Points on a hilly landscape, in no order, each with its height.
A ball rolls from a point to the lowest of its 6 nearest points, and stops where none of them is lower. Distance is the straight distance between rows; heights are no part of it.
gumid: [ 14 -60  31  -1  21  24 -34  18  10 -34]  h=32.2
bodit: [ 25 -39   9  19   3  56 -24  -8  32 -13]  h=31.8
laz: [-35  17  -4 -17 -20 -50  22   3 -35  17]  h=12.8
zez: [ 17 -77  35   3  44  13 -18  39  16 -30]  h=34.7
kifek: [ 42  80 -56  -6  12   7  21  37  26  13]  h=25.3
bug: [ 49  13 -13  10 -10  31  44   5  42  18]  h=33.5
fekar: [ 52 -27   0   9  42  74 -33  38  32 -13]  h=16.5
tel: [ 12 -46  20  17  -2  31 -17 -23  12 -23]  h=44.5
gebem: [-30  62 -12 -29 -17 -37 -13   1 -19   9]  h=29.9
zimo: [ 19 105 -78 -16 -10  38 -31  11  19  48]  h=25.0
davaf: [  6  96 -56 -22  -6  17 -15  12   5  27]  h=24.2
viza: [ 19 -29   8  21  -4  37  -5 -25  22 -17]  h=48.8
riro: [-23 -75  67   7   1 -10 -16 -27  -6 -48]  h=40.5
Zeges: [ 34  56 -41 -14   4   3  23  40  25  18]  h=26.9
dag: [-35  71  -5 -20 -25 -43 -29 -25 -22  13]  h=31.2
zudo: [-18 -50  27  27 -13   1   5 -50  -8 -32]  h=36.2
sonug: [-30  89  -9 -19 -30 -21 -33 -50 -19  30]  h=30.6
refi: [-28  83 -26 -24 -20  -8 -27 -16 -11  24]  h=29.5
legu: [ 59 -24  -8  16  25  85 -29  28  33   0]  h=17.0
suzal: [  8  72 -45 -18  -2  -5   8  27   6  10]  h=26.0
rer: [  9 -25   3  22  -9  22  22 -34  15  -2]  h=10.4
mufo: [-58  13   7 -19 -32 -72   1  -3 -55  21]  h=5.3
vimu: [-41  85  -1  -8 -42 -35 -23 -68 -32  30]  h=33.6
domov: [ 31 -45  15   2  41  46 -34  33  23 -23]  h=24.1
Sido: [ 25 -20  -2  20  -7  46   7 -17  30   2]  h=33.2
Zeku: [-53  72  23  -3 -45 -59 -25 -70 -44  19]  h=40.1
Tilo: [-15 -80  60   3   7   5 -23 -13  -1 -46]  h=42.2
pubuz: [ 58 -71  10  29  74  27   4  75  46 -19]  h=35.6
gor: [ 19  44 -31 -14   5 -11  41  23   8  18]  h=31.5
gul: [-53  61  12 -19 -34 -52 -33 -32 -31  18]  h=35.2
Vubi: [-15 -53  34  26  -3  14  -3 -32  -1 -37]  h=39.8
mife: [ -18 -102   60   -5   32   -6  -16   28   -6  -33]  h=45.9
pigid: [ 32  96 -72 -21   4  40 -23  30  18  30]  h=7.6
vol: [ 51 -49  10  13  58  53 -26  55  36 -19]  h=24.0
tifo: [ -1 110 -55 -18 -18  20 -31  -9  10  45]  h=32.4
bereb: [-40 -13   4  -3 -22 -60  37  -9 -63  17]  h=27.2
Dit: [ -6  -3 -17   3 -12 -25  57 -10 -14  14]  h=86.1
dig: [ -4  88 -42 -25 -14  -6 -26   8   6  16]  h=29.1
Muv: [-11 100 -39 -20 -19  15 -33 -19   8  38]  h=31.4
gipo: [ 10   5 -12  10  -4 -16  51   1   2  15]  h=73.3
Naf: [ 66  42 -29   8  -5  26  42  28  51  22]  h=35.8
fofu: [-39 -98  80   2  -8 -25 -15 -16 -22 -49]  h=44.2
sar: [-46  36   1 -29 -30 -66  -9  -7 -42  15]  h=29.8
mapaz: [ 35 -11 -14  21 -14  32  29  -8  31  21]  h=35.1
kovu: [ 65 -47   1  17  77  44 -27  64  41 -23]  h=26.5
Ker: [ -36 -114   86   -1    7  -25  -14   -2  -23  -29]  h=52.9
zubip: [-29 -49   8  30 -12 -25  39 -49 -33 -23]  h=32.8
Ladep: [ 25 -50  31   2  40  33 -29  32  17 -29]  h=28.6
Rofoz: [ 32  90 -60 -16  12  17  -6  28  21  16]  h=19.4
vubor: [  2 -94  40  -3  53  -1 -10  44   9 -24]  h=40.2
navu: [  8  45 -34 -14  -1 -22  27  27   7  18]  h=30.1
Mupof: [ 43 -22  -6  18   1  65   1  -7  33  12]  h=25.2
zimab: [-20 -42  13  25 -12 -12  31 -52 -16 -23]  h=35.5
gim: [-23   0 -11  -5  -8 -34  41  -3 -27  21]  h=62.2
denas: [ 21  98 -70 -21   2  30 -26  14   6  30]  h=19.3
Reren: [-14  69 -32 -26  -7 -20  -7  19  -6  15]  h=28.3
Med: [-36  40  -4 -20 -27 -50  -2   1 -38  12]  h=33.3
figi: [ 35  11 -29   8 -14   5  52   5  21  17]  h=39.7
sut: [-36 -11  -7  10 -16 -41  49 -27 -43  10]  h=9.5
Vori: [-10 -20  -5  23 -12 -12  46 -28 -10   0]  h=80.8
Faret: [-53   3   9  -8 -30 -69  15 -10 -62  19]  h=18.7
giv: [-12 -51  27  15  -9  20 -10 -34  11 -35]  h=43.1
rosut: [  6  32 -24  -8  -3 -22  33  19   5  16]  h=35.9
Lusi: [-37 -72  48  29 -12 -24  -2 -51 -22 -52]  h=38.7
novek: [ -1 -25   2  23 -12   8  43 -35   6  -7]  h=81.8
pameb: [ 61 -27  -7  19  41  92 -39  45  31 -10]  h=11.8
voga: [-17  33 -11 -16 -11 -39  18  12 -19  17]  h=39.3
fon: [ -33 -100   75   -2    9  -17  -16   -1  -11  -32]  h=46.5
lafed: [ 40  34 -25  -7  -4  11  49  23  36  19]  h=31.3
kuvu: [ 20 -36  16   0  21  46 -26   4  19 -30]  h=32.3
Bidol: [ -31 -112   69    0   23  -16   -6   20  -16  -22]  h=55.4
Vose: [-42 -45   9  29 -17 -44  34 -47 -52  -7]  h=31.7
sibaz: [ 41 -77  18   9  67  19  -2  58  33 -18]  h=36.3
pana: [-62  41  24 -27 -42 -70 -29 -34 -53  15]  h=35.4

Where does a ball stop that starts at each point below?
Muv: pigid
zimab: sut
Ker: sut
lafed: pigid
fon: sut
Zeku: mufo
Naf: pigid
Bidol: pameb

Call two points neighbours if one is among the 6 nearest of the other. Go from one point of each pair to the other, from neighbour to neighbour, staying as low as possible. Name the highest point that can't be avoided.
mufo and pigid: gebem
pameb and pigid: bug
sut and mufo: laz
